Points, in no order, along strands that fork and pass close to each other.
(in the rows, 100 means zero)
Two points are linked if the straight distance between their rows is under 121. Some points are linked to none.
k_718: [134 109  90 114 103  70  83 112  70 133  77 101 146  94  83 115  72  69
 122 128  85 110 100  71  94 132  94  99  87  87 124 101 103  90 126 100
 104 114 116 127  58  80 118  85  87  93 105 114 109 109 124 102 104  97
 105]
k_671: [109 108  76  84 106  79  84 123 127  98 107 101  92 133 116  86 121  97
 107 122  99  98  91  82 106  94  98 130  92  71 113 114 107  79  87 106
  89  84 118  88  94 108 122  95 111 116  81 103  86 119  91 119  89  87
 122]
k_690: [ 87  80  90 113 122  61 100 160 102 115 116  93 121 119 127  75  95 132
 107  99 120  82 106  73 146  91 108  89  82 100 109  89  91 101  67 111
 115 119 101  57  84 124 109 107 100 116  97 133 121  85  98 102 100  82
 100]
k_536: [142 119 109 110  88  84 107 101  77 107  76 111 114  84  76 115  84  74
 106 113 100 124 104  89  85 143 115 111  87  69 110 105 114  85 125 104
 131 108 105 111  73  91 118  92  99  99 119  78 102  89 120 118 120 120
 108]
k_260: [ 87 102 100 121 101 106  96 122  81 118  94  89  64 109 110 116 102  98
  96  99 136  81  94 125  88  79  80 109 105  66  92  93 111  87  91  85
 103 117  96  63  87 134  93  93 124  92  84 101 123 113  58 128  99 125
  76]
k_822: [128  99 121 105  82  82  93  75 129 123  90  98 143 105 101 107  82  81
 104  90 114 108 121  73  97  95 111 106 112  68 126  99  82  77 125  94
  80 112 120  98  84  55 112  90  94 111  81 128  96 110 116  99  51  95
 116]
k_41: [ 78  68 111 109  90 105  69 108 108 107  97 113  78 117 126 114  66  98
  68 126 105  93 143 112  87  85 115  96  89  70 100 114  90  87 113  86
  94 124 106  79  80 108  73 100  72  90  91 105  99  95 111 102  73  96
  93]
k_958: [ 65 136  92  86 102 121 116 118  91  90 106  87 121  99  83  84  93 109
  91  96  91 100 107 115 108  53 104  80 105 129  92 103  59 105  76 122
 101 112  86 112 131 110 106 119  97  97 110 120 106 127  94  92  93  71
  91]
k_785: [ 94  97 120 104 110  77  84 117 101 112 137 104  91 109 117  77  86 134
  87  84 124  69 119  88 108  73 100  86 113  95 107  76  74  75  95  97
  85 116 103  92 101  92  77 115  89 132 101 117  96  80  88  89 109  96
  88]
k_217: [ 97 108  98  79  79  95  89 100  86 107  96  91 122  89 115 133  88  64
 100 109 114 116 108 120 102  81  93 123  84  63 115 101 109 115 116  68
  94 109 113  71  74  94 119  99 111  82  90  90 108 119 112 109  60 105
 106]
k_99: [ 71  79 118 108 125  82  73 140  64  91 101 114  72 107 131 107  83 108
 132 113  93  78  87 110  88 141  97 101  63 120  83  94  92 109  93 108
 126 107 101 113  78 109 101 106  95 100 110 111 125  98  94  89 129 113
  80]
k_954: [ 99 148  95 108  75 118  84  65  81 106  94 102 118 104 101 119  90  70
  96  99  96 104 121 117  94  74  95  86  98 109  99  96  72 111 120  76
  76  74  85 109  98  87  88  94  91  89  98  83  85 119  73  87  35  95
  90]
k_688: [ 80  60 107  85  99 111 124 116 124  92 105 106  77  87  89  91 125 138
 108 106 127  89  92  74 119 110  95 101 122 125  95 102 109 100  78  94
 100 100 124 107 112 118 113 108  89  89  90  86  80  93  76 103 148  80
 112]
k_10: [120  83 107 137 115 101  65 106  88 123 101  93  99 119 122  86  73 102
 105 105 113  90  95  95  94 101  91  83  71 100  92  99  93  70 117  98
  97 125  99 120  74  92  69  86  84 119 102 157 100 110  83  90 114 108
  90]
k_452: [101 118  95 106 108 110  80  89  96  83  91 104 100 101  94 101 121  96
  92 104  54 118  95 106  91 111  84  63  85 108  92 111 128 150  71 111
  82  60  82 127 121 101 108  90  95  82 131 100  95  99 120  76  98  94
  91]
k_727: [124 122  69  94  86  94  95  95  98 106 109  93 111 138  95  89  98  86
 120 106  91  99 114  92 105  86  89 125  85 122 106 118  77  62 115  92
 101 122 107 101  87  96  60  99 128 110  65 130  99 117  74 102  80 108
 131]
k_725: [114 123  85 109  81 107 106  56 105 112  99 117  65  84 106  84 106 105
  81  72 107  83 103 103 100  86 104  76 100  81 110  82 128 106 111  99
  73  84  86 106 125  91  86  83  94 104  99  83  70 108 118 100  97 115
  78]
k_214: [ 82  77  99 127 125 111 108 118 121  84  66 123  80 109 100 115  82 125
 107 115  84 103  95  82 125 100 101  78 105  78  97 103 117  74  87 106
 100 126  97 110 109 126  88 111  50 103 123 107 113 108 125  85 136 111
  87]
k_852: [108  85  85  72 106  79 108 113 105  91 122  96 118  96  84  91 107 102
  86  85  76  95  73  82 123 115 113 113 104 119 111  87 101 118  75 113
 121  82 106  97 116 112 114 127  96 124  99  91  88  74 114  84 122 105
 128]
k_764: [134 134 110 140  69 102 104 108 111 120  68 101 110  96 103 113  92  83
  96  97 115 114  86  95 104  74  95  92 114  51  97  78 124  58 106  92
 109 111  93  72 101  97  83  79  79 100 111 128 105 123  96 113  69 131
  86]
k_677: [ 94 117  92 115  84  96 107  98 110  80  90 115  53  80 103  63 120 113
  84  92  99  86  70 113 118  81  99  69  98  96 102  99 128 101  82  99
  83  73 100 107 128 102  96  99  82 115 104  74  73 110 107 104 104 112
 108]
k_328: [ 75  98 113 107 120  83 107  99 150  93  86 101 122 117  94 103 116 117
 100  78 107 101 102  85 113  55 110 106 121  73 124  94  97  92  73  97
 102 101 113  89 112 109 114 100  86 112  98 106 101 109 126  95  59  87
  97]
k_515: [138  86 112 119  95 104  92  89 121 127  99  82 131 124 105 104  90  92
  98 106 112 112 124  83  91  83 100 101 101  69 109  97  84  59 128  97
  92 122 112 107  87  89  77  88  80 113  93 142 103 104  74  96  77 104
 100]
k_493: [ 94  99 100  87  84  97 116  72 104 105 136 101  85  98 127  72 100 106
 126  89 134  92 114 114 101  87  86 114 112 112 100 101 108  72 132  79
  93  96 118  70 100  93  96 121 132 104  73 100  87 106  82 109  88  88
 127]
k_649: [ 85  74 112  69 104 125 124 103 107  70 120  87  90  77  67 107 128 145
 106 105 102  99 114  95 107 108  99  90 116 140  75  97 102 111  71 115
  90 101 100 120 109  88 111 108  97  88 105  96  91 102 104 110 162  67
 109]
k_572: [ 92 101 117  74 115 124 106 105  82  80 126  79 104  76  65 104 103 121
 109  92  83  95 103 113  98 107 115 111 122 152  70  85  77 116 108 112
 107 118  92 133 110  92  93 128  93  88 105  94 103  85 115  78 130  87
  98]
k_796: [ 98  95 136  93 104 109  95  76  93 116 110  64 117  93 105 105  96  94
  90  97 136  92 127  97  72  95 109  76 114 118  99  87  83 112 110  93
  81 100  89 117  83  91 104  96  88  96 110 117 102 123  79 116  76  84
  72]
k_27: [ 81 135 109  99  86 114  96  75  95 107 104 103 112 109 108 110 102  85
  96  97 116  96 111 106 111  78 101  81 119 103 108  84  71  97 119 104
  66  68  83 116 121  94 109 103  57 125 103 113  89 127  71  79  41 109
  55]
k_96: [ 80 109  88  66  89 122  95  83  62  79 116  91 104  78  82  90 119  94
 110  79  72 105 105 130  76 112  84  91 103 129  78 100  88 142  71 114
  74  89  71 113 125 110 109 109 130  56 106  87  94 101 112  96 109  73
  95]
k_938: [ 48 132 111  87 106  97 106 125  85 112 124  98 113 110 105  91  73 126
  94  91 107  85 114 118 119  37 101  92 109 125 109  89  41  89  99 114
  89 104  87 100 127 100 113 134  92 121 105 108 105 114  87 106  65  61
  84]
k_719: [ 89 121  87  86  67  95 126  90 105  97  70 110  92  90  99  94 103  88
  81  88 107  86  74 113 122  63  92  96 101 117 125 101  79 115  90  77
 102 113 110 100 127 112  99 119  93 104  86  85  86 125  95 107  56 127
 108]
k_909: [ 68  96 118 104 127  94  91 128  65 103 116 110  80 117 131 125  85  89
  96 109  73 102  90 123  85 113  81  71  58 117  88  97 107 131  82 105
 126  86  75  95  75 122  81 130  95 114 128  99 134  83  93  95 110 121
 100]
k_84: [117 125  85 124  83 110 123  76  98 102  66  94 100  70  99  93 109  82
 109  73 113 110  89 110  99 109  82  88 114 109 103 106 140 109 114  76
  99 106  97  83  93  97  99  90 131  79  98  96 102 116  81 127  90 108
 100]
k_867: [113 107 121 124  91 101 100 117 120 113  74 106  87 116  94 112  86  94
  80 109 115  98  87 100  87  70 115 114 111  52 113  92  99  68  97 111
 111 104  83  98 105 117 102  78  93  91 100  97 109 102 109 107  92 106
  77]
k_175: [ 69  84 118 120 102  83  74 108 100  90 112 109  93 111 112  92  70 129
  85 110 100  88 138 108  97  67 112  76  98  98 103  97  66  90  93  97
  98 131  89  90  95 119  71 113  73 124  97 103  88  64  93  88  80  97
  81]
k_763: [103 113  90 128  89 101 102  80  89 126  77  91  75  79 123 101  80  89
  94  86 121  93  84 133  95  92  76  91  92  83  99  92 145 113 101  83
  98 113  99  64  73 110  83  82 132  78  95 103 109 109  81 139  89 117
  99]
k_225: [ 90 106  76  98  95 105  91  97  78  99 111 116  89  95 107  98  94  85
 116 110  92 106  62 116  89 103 105 111  88  94  90 100 124 117 119 100
  92  79  85  90  97 113  88  94 113  88 102  82  94 108 110  97 118 108
  91]
k_162: [ 89 125  81  86  86  94  97  92  87  95  96 111 110  89 104 115 103  66
 110 114  92 122  82 125  88  92 115 130  92  83 110 115 104 107 113  89
  96  81  93  90 108 122 113  96 117  90  93  82  93 100  98 117  74  94
 117]
k_810: [ 93  77  91  95 108  56  87 152 103 115 125  94  79 133 154  62 102 106
  98 108 114  70  89  96 136 103 108  94  60  81 111  88  93 109  52 114
  99  95 109  50  97 102 100  99 108 112  85 127  93  81  99 118  99  81
 105]
k_383: [130  97 100  82 111  83  83  77  87  91  98  91 107  83  97  97 108  91
 109  97  75 106  86  62  93 157  83 104  64 126 106 101 139 133 114 104
 109  83 111 124  89  87 121 100 112 106 117 100 106  84 106  90 135 112
 111]
k_336: [ 84  93 121  93  99  70 119 136  85 101  67 104  81  94 118  90  76  90
  73 104 102  73  64  96 121  93  97 101  73 120 116  95 108 130  66 109
 119 113 107  93 111 121 107  98  86 101 105 101 105 109 120 119  94 127
  82]
k_340: [ 82 105  96 123 143  92 111 145  96 116 101  91 104 112  97  79 103 123
  97  99 102  92  72  89 110  80  92  91  91 111  95  98  89 104  64 110
 116 120  89  86 106 125 109 101 105 110 116 128 132 102  86  94 120  86
  88]
k_859: [ 79  76 124 109 100  96 108 122  90  90  97 111  60  81 114 115  93 102
 121 112 132  86  80 122 100 114 105 114 107  81 103  90 121  73 114  81
  86  90  96 100 101 103 111  89  80  86 110  81 123 120  98 121 140 133
  71]
k_869: [115 106 103 125 121 116  94  54 111  92  88 102 111  74  91  71  90 121
 120  77  76 114  94  99  92 115  91  95  92 114  97  99 139 123 127  94
  73  78  88 110 103  76 107  93 125  87 107 118  92  99 117  80 106  78
  79]
k_301: [125 135  94 125 132  88  84 111  83 109 116  96 119 109 112 110  84  79
 108  96  62 126  59 112  82 104  96  97  87  93  96  88 105 118 111 109
 124  82  68 114  90  80  81  96 110 110 113 121 119  85 109  70  82 121
  84]
k_791: [ 87  96 106  97 101  70 108 103 117  80 110  99  80  94 124  62 120 130
  96  83  97  86  81 111 127  64 101  83 102  85 113  88 125 112  67  97
  83  71 117  57 130 101 104 111 103 136  94 106  85 104 117 107  93  93
 124]
k_274: [101  98 107  99 117  83  71 110  78 118 138  94 104 129 125  78  80 114
 110 100 122  69  98  87  92  83  98 114  75  99 108  90  87  71 112 110
  93 112 103 107  79  88  86  93 100 128  81 142 107 107  81  83 118 100
  94]
k_624: [168 113 109 123  74  94 107  98  99 115  94  95 117  99  98 103 105  68
 112 105 113 120  97 100  96  93  92  99 117  52  92  92 103  39 118  82
  99 109 109  82  90  83  80  87  98 109 100 126 107  96  81 122  91 126
 118]
k_836: [117  76  85  87 100  72 105 113 114  81  98 128  97  95 111  77 103 102
 101 119  60 102  65  84 133 123 107 112  88 107 108 109 118 102  88 114
 113  81 125  98 124 105  94 110  76 108 100 105  84  91 121  93 136 111
 136]
k_64: [115  86 112  97 129 113  81  58 111  79 124  79 115  87  78 105 121 129
 114  83  82 127 121  97 101 101 101 104 116 111  91  99 130 127 108  99
  84  84  87 106  96  84 105  91 107 112 109 115 105  81 117  62 109  85
  99]
k_486: [119 106  92 109  89 104 102  63 117 127 102  93  84 112 103  87  87 107
  78  72 117  76 102  89  95  95  93  83 122  95  98  78 103  87 118 102
  67  97 111 104 112  74  87 105  80 115 111 110  84 111 112  91  94 122
  67]
k_736: [133 147  94  94 100 111 102  87  73 102 123  81 111 110  64  98 110  92
  84  79  78 112 124  91  88  88 103  79 102 131  85 118  88 108 101 116
 106  94  87 119  95  74  95  89 106 124 106 120 104  85  93  96  87  93
 121]
k_487: [ 94  83 110  95 100  97  98 107  93  83  70 105 115  86 101 126  75  86
 111 112 109  94  80  93 106 121 107 121  91 120 121  96 102  92 128  95
 111 127 120 128  98  89 117 104  65  96  96 103 100 130 123  95 121 114
 100]
k_544: [100 110  91  90  77  88 111 118  92 109  62 113  87  96 104 107  81  79
  86  94 114  83  61 102 109  87  98 108  86 111 126  96 113  98 104  94
 107 124 110  90 112  98 106  96  89  88  86 101 110 134 105 123 103 122
  99]
k_806: [ 84  65 104  88 122  94  96 120  88  89 108 107 112  95  91 125  93 106
  99 140  81 119 125 110  89 148 114 133  99 107  90 121  81  99  98 108
 138 100 103 103  80 122  93  94  99 121  92  81 117  60 109 107 116  96
 127]
k_804: [111 110 104 136  99  99 113  58  94  83  68 100 111  57  99  89  89 106
 126  86  86 112  84 117 106 122  93  76 108 126 103 111 141 110 132  77
  77  82  92 105 104  74 108  88  99  87 104  97  84 110 116 112  90 105
  90]
k_890: [ 93  93 100 137 118 131 101  96 114 101  92 105  70 115  92  96 117 120
  99 111 112  98  82  99  92  82 107  92 120 109  93 116  93  74 118 102
  82 103 103 121 113  95  78  93  93  95  89 106  85 106  87 101 118  87
  97]
k_392: [ 90  78  83 100 107 104  99 127 102  86  97 112 119  90  67 126 103 116
 116 131  80 130  96  99 106 109 122 138 132  89 106 115  93  82 105 112
 127 111 107 103 112 118  90  96  87 105  85  96 108  77 124  90 118  82
 122]
k_902: [ 94  72 107 102  80 141 101  61 114 108 107 101 134  80 107 130 103  79
 103  99  94 120 125  93  86 103 101  92 123  84  90 116  83 103 133  71
  92 106 109  68  96  87  99 107  89  77  90  82  98 119 101  87  58 107
  91]
k_226: [ 92 103  77 109 116 106  88 103 107  97  75 104 109 124  94  84 103  89
  73 108  65 104  84 100  97 111 102  68  62 124 109 128 109 154  67 111
  89  73  92 110 119  86 107  74 113  78 102 111  94 117 127  82  85  74
 102]
k_220: [ 77 116  83  44  90 122  99  90  69  83 119  79 121  78  78 102 112  96
 116  87  98  89  94 117  96 112  96 118 107 138  95  94  58 130  83  92
  80 116  91 116 126 106 111 120 105  74  94  90  79 112 112  86 118  80
  94]
k_412: [ 75 138  92  93  88  97 119 114  95  94  69  86 112  91  82  86 109 100
  77  83 114  91  97 111 125  56  82  88  97 140 109 112  77 127  65  92
  96 117 102 109 132 102 106  99  98  99  90 112  98 140 100 102  63  97
  96]
k_474: [ 89  92 113  98 123 106  95 129  76  95 129 110  91  95  93  94  95 134
 115  92 104  76  90 104  99  91 107  95 120 131  85  75  85 102 106 111
 107  93  81 118 105  87  88 111  97  99 113  79  92  59 115  97 151  97
  86]
k_205: [141 101  77  97 108  77  82  95  94 111  76  91 124  99 107  88  92  84
 115 110  74 104  75  70 113 144  84 100  71  97 109  94 124 109 112 104
 113 106 116 106  72  87 109  86 105  95  99 132 120 109 111  77 118 122
 111]
k_991: [103 108  73 136 103 127  94  78  93  86  93 113  96 112  82  83 103 105
 101 118  81 110  98 113  85  98 112  84  93 126  86 122  95  91 135 107
  99  96 100 121 121  86  57  93 102 104  88 112  77  98 101  92  99  86
 117]
k_207: [ 85  86 131 101 129  75  88 158  73  94 119 111  94  98 124  93  89 135
 108 104 102  70  72 102 109 120 104 105  94 107 102  73  98  98 102 108
 125 100  88 104 103 101 108 107  97 113 109  90 114  68 109  96 150 109
  75]
k_272: [ 82  84 100 100 107 101 113 111 136  83  74 108 122  91  82 135 110 116
 105 109  90 127 102  88 115  91 125 125 125  88 118 110  87 103  94 102
 103 119 115 104 106 116 104 111  66 115  91 105 110 101 127  81  78  91
 109]
k_903: [114 128 100  82 131 103  85 106  86 117 128  74 121 100  64 109 104  99
  80  90  77 117 124  68  97 109 106 108 102 136  89 108  70 104  91 128
 121 117  92 142  81 108 100 106 101 138 112 123 118  74 111  82 105 115
 111]
k_437: [ 67 100 106 101 107  87 119 150  98 111  90  96  76 106 100  74  91 118
  70  99 108  72  62 110 103  99  97  73  80 120  98 108  90 125  41 120
 121  96  95  88 121 108 103  91 108  91 103  99 107  92  94 119 119  96
  88]
k_551: [110  82 122 125  98  89  98 114  89  83  83 104  67 101  99 106  89 109
 116 107 120  92 109  97  92 141  93  99  87  75  83  85 130  72 100  93
 121 107  87 108  66  95 116 103  80 102 127  82 123 109  87 116 154 124
  89]
k_14: [ 97  74  90 102 106  71  93 136 115 106 103 119  67 126 153  89  82  93
  83 106  81  85  78 103 121 113  93  80  64  80 112 103 118 122  62 106
 101  93 100  48  96 109  76  91 105  97 102 104  88  73 121  98 108  92
  87]
k_851: [ 81  62  86  60  86 118 122 105 122 114 110  97  98 106  88 101 125  99
 113 120 136  82  94  77 102 123 112 118 130 104  99 105  79  89  96 103
  87 114 117 105 112 124 121  98 108  67  77  63  94 111  81 118 124  77
  95]
k_154: [112 103  86  71  67 125 117  90 119  94  94  92 109  95  83  99 145  84
  98  93 124 100 115  98  94 110 106 105 131 108 106 105  99 112  99 101
  79 108 107 131 127 103 136  87 104  75  94  75  81 102  89 108 101  94
  94]
k_570: [111  79 126  81  79 140 122  79 128 106 115  94 140  94  96 126 125  81
 112  90 113 120 141 106  87 105  99 115 142  77  86  98  86  87 132  99
 115 110 107  78 105  97 116 108 116  71  96  70 115 108 103  96  51 112
  91]
k_494: [104  97 111  97  79  99 102  59 125 106 119  96  94 106 105  93 105 104
 104  70 132  85 106  89 101  82  94 104 135  98 101  92  98  83 120  91
  72  88 108  85 116  86  94 125  95 123  88 110  86 121  89 104  56 109
 111]
k_670: [117  70 126 100  87 105 126  81 134 112  88  99 109 114 103 108 114  94
 117 115 134 113  95  85  98 124 106 111 108  96 123 126 113  64 153 102
 104 118 141 110 103  85 106 109  98  87  76  99 114 120 110 127 120  88
 128]
k_142: [ 48 123 127  97  94 106 106  85  94  97 115  99 118 102  81 101 103 113
 104  76 109  96 116 122 103  49 101 101 130 112  98  78  63  93  86 121
  75  71  80  91 116  84 102 120  63 140 116  93  95 122  96  83  52  88
  77]
k_951: [ 93 103  79  72 109  79  80 121 124  95 144 100  93 130 120  79 119 113
  99  99  84  80 111  83 125  88  89 117  92  85 104 117  93  90  71  91
  82  64 113  67  89 111 107 116 124 123  97  87  92  97  80 118  96  72
 144]
k_32: [ 84 137  69 124  86 124  82  75  88  83  83 112 106 103  92 101  96  89
 113  96  66 115  96 124 106  82  93  98 102 122  80 114  92 106 120  84
  89  85  88  98 108  90  67 108  93 100  82 103  94 114  91  69  59 107
  99]
k_939: [ 95  73 121 135 115 125 105  99 121  93  59 106  82 103  83 112  84 121
  95 111  92 100 101  94  95 110 114  73 122 116  93 115 106  87 105 102
  99 123  95 122 106 110  80 101  71  76 111 106 107 111 108  93 134  99
  82]
k_780: [120 125  92  83  92  96 115  93 107  85  97  90 105  91  90  94 144  95
  83  60 101  97 125  89 104  83  99 102 124  95 107  91 112 135  66 103
  91  78  92 111 126 102 137  89 110 109 111  80  93  96  99 104  93  98
  92]
k_819: [ 78  93  89  81 100 109  95  79  92  73 106 119  89  77  95  96 114  97
 104 119  76 108  97 120  93 116  96  86  92 115  84 105 121 130 102  98
  79  64  89 109 118 110 106  99 109  89 109  83  73 100 107  98 135  83
 102]
k_652: [108 134  87  93  73 136 101  57  95  91 107 104 127  84  92 124 105  74
 114  81  93 126 148 125  95  91 108 115 125  98  91  95  79 113 132  86
  94  80  87 111  94  95 100  90 125  86  95  63  86  81  94  95  46  82
 101]
k_559: [ 79  88 137 104  81  86 114 113 112 107  93 115  49  80 125  90 106 117
 108 116 147  78  80 117  95 122 117 114  90  87 109 109 122  68 112 100
  96  89 116  98 109 101 126  96  99  81  78  86  95  94 113 133 128  91
  94]
k_368: [115 114  88 101  99 130  96  65 101  87 103 110 115  80  85 116 115  79
  95 101  87 138 141 117  91 111 123 116 114  81  82  85 104 105 108 115
  91  82  71 121  94 110  97  75 116  93 109  70  90  60 108 107  82  80
  96]
k_482: [133  85  82 114 101  93  99 103 111  78  60 107 101 114 103  80  93  91
 112 101  70  95  70  90 112 129  91  94  85 110 106 115 117  99  89 107
 120 119 119 103 114  96  77 108  99  89 109 134 103  96 118  81 122 130
 119]
k_65: [100  90 115  92 136 101  87 118  72  95 127  80 101  94  74 129 110 109
 101 124  84 118 114  95  88 137 106 127  97 124  74  94  77  87  96 122
 135 100  93 140  75 111  88 101  96 134 108 101 120  62  97 101 138 109
 111]
k_434: [ 87  97 115 120 120  98  97 103 143 101  96 105 103 120 104 119 100 100
  83 114 126 112 122  85  93  62 116 116 116  45 109  84  88  75 100 103
 109 104  96  96  91 117 112  88  88 113 110 110 106 115 109 105  47  84
  86]
k_979: [101  93 113 114  90 106 101 102 112 127 104  71  50 126 103 104  98 105
  87 105 136  73 123 111  81  81  95  89 104  77 100 101 100  73 104  80
  97 121  99  91  79 103  84  84 109  87  80 117 105 109  49 130  78 105
  94]
k_584: [107 132  80  76  75  80 105  78  91  84  87 100  96  86  91  79 118  83
  60  84 100  93 115  99  86 102 105  78  85 103 118 116 109 148  68 100
  89  73 107 117 118  99 127  86 124  99 115  79  72  88 100 107  86  94
 111]
k_345: [ 85  69 120 106  86  77 118 116 108 103  94 111 101 109 103 113  94 111
 116 121 123  86  92  82 118 108 118 114 100 102 123 114  93  58 134 105
  98 114 133 108 118  87 104 111  62  93  78 113 103 114 113  93 135 112
 126]
k_612: [136 116 105 120  60  89 121  92  92 125  82 102 116  70  80 127  98  58
  94 116 110 128 124  94  93 119 101  93 126  58 101 106 124  59 126  81
 105 106 107  83  65  96 113  93  90  86 116  85 100  94  84 130  87 121
 123]
k_883: [132 103  75 103 111 129 102  92 104  89  94 117  94  79  88 123 126  82
  90 103  69 140 115 104  89 119 100 106 110  68  80 104 128 126  88 112
 106  87  74 106  94 120 104  81 130  95 123  59 101  58 104  99 117 101
  87]
k_735: [ 89  81 106  91  71 109  92  76 100 112  99 106 110  88 111 139  70  74
  85 112 100 112 128  96  86  95 106 102  86  72  99 108  91  98 129  68
  90 103 110  75  84  96  98 106  65  94  89  85  89 117 110 102  86 108
 100]
k_48: [100  93  82  91 103  81  81 111 115  88 138 109  74 107 121  71 108 127
 100  88  81  80 108  93 116  74 103  72 100  77  94 114 103 103  66  88
  84  74  93  56 113  90  82 111 115 118  94  90  83  67  95  91 111  80
 124]
k_337: [ 96  89  75  84 107 102 106  94 104 109  96 101  82 111  93  99 109  89
  82 102  83  95  85 104  85 132  89 101  79 109  71 111  90 142  41 105
 123  86 100  91  87 118 110  92 138  74 105  74 107  84  67  99 116  95
 105]
k_278: [ 89  90 103  78  95 107 107  95  93  93 118  84 110  97 103  99  91 111
 109  89 112  95 117 105  90  74  95 113 108 121 103 102  73 102 115  81
 118 128  96  84  93 100  84 115 123  95  80  80 102  87  93  97  80 104
 114]
k_490: [110  75  79  90  97  93 103  84  92 111  84 120  94  99 104 104  89  97
  88 106  95 109 106  96  77 148  78 116  56  86  67 107 119 120  85 117
 129 101 112  82  68 115 100  94 141  84 103  69 107  79  83 104 141 108
  98]
k_172: [116 108  64  89 115 119 124 109 105  96 103 111  95  98  80  90 118  95
  86  83  71 115  81 102  97 116  99 118  95  99  86  99 109 126  72 119
 128 101  80 108 110 104 109  93 149  81 110  72 109  75  91  90 108 103
  92]
k_934: [ 90  71 129  74  93 126 128  93 109 109 109  84 122 109  99 107  91  90
 115 102 132  98 113 110  78  85  97 127 129  95 103  86  71  89 126  86
 117 124 105  83  93  94 108  96 141  59  89  70 110 112 105 108  77  92
  96]
k_504: [116  91 106  82 122 118  80  84  89  90 104  79 116  80  85 119 124  98
 126  97  81 115 114  96 108 129  82 107 100 109  90  86 124 119 109 103
 100 106  89 129  73 108 120  95  99  95 117  99 126  91 110  74 128 110
  89]
k_724: [121 104 111  95 113  94  97  84 123 106 108  99  99 122 100  94 125 114
 108 115 133 114  93  82  86 118 116 129 115  80 115 111 109  68 120 106
  96  91 132 117  93  94 122  94 107 115  94 102  97 104  85 126  90  80
 138]
k_73: [127 133  81  89  94 100  87  86  98  97 115  80 127 127  87  83 102 105
  89  82  82 105 130  78 100  77 103 110  96 136 114 117  66  89 101 116
  94  98 101 115  93  64  97 109 107 107  99 133  88 113  87  88  82  95
 121]
k_563: [107  58 108  90  96 102 108 102  93  87  92 111  69  97  97  94  88 115
 102 102 113  95 116  96  88 152  88 108  84 100  74  85 116  88 107 103
 137 117 106 108  69  99 111 101 121  96 107  56 100  75  92 110 168 113
  92]
k_42: [ 94 114  85 111 137  88 104 120  75 112 126  95  88 123 121 113  85  74
  94  95  62 108  55 117  99  97  81  80  64 117  90  92 111 134  91 103
 112  86  81  86  99  98  76 117  99 114 125 127 129  93 104  71 105 125
 101]

A fork is a point with three links, a tip a point with one. Leave the first point through the second and follow the links. Name the first fork or tip that comes.
k_727, k_73 -> k_624
k_902, k_570 -> k_544
k_368, k_883 -> k_559
k_724, k_671 -> k_735
k_979, k_260 -> k_205
k_205, k_383 -> k_979
k_559, k_859 -> k_954
k_624, k_764 -> k_727

A fork is a point with three links. Follow the links from the first point to the second and name the forks in between, in order.
k_260, k_536 -> k_205
k_172, k_412 -> k_954
k_780, k_301 -> k_572
k_836, k_494 -> k_205 k_624 k_515 k_735
k_368, k_670 -> k_954 k_544
k_934, k_869 -> k_735 k_515 k_624 k_205
k_584, k_274 -> k_572 k_819 k_735
k_217, k_909 -> k_819 k_572
k_851, k_482 -> k_572 k_819 k_735 k_515 k_624 k_205
k_272, k_474 -> k_624 k_515 k_735 k_819 k_572
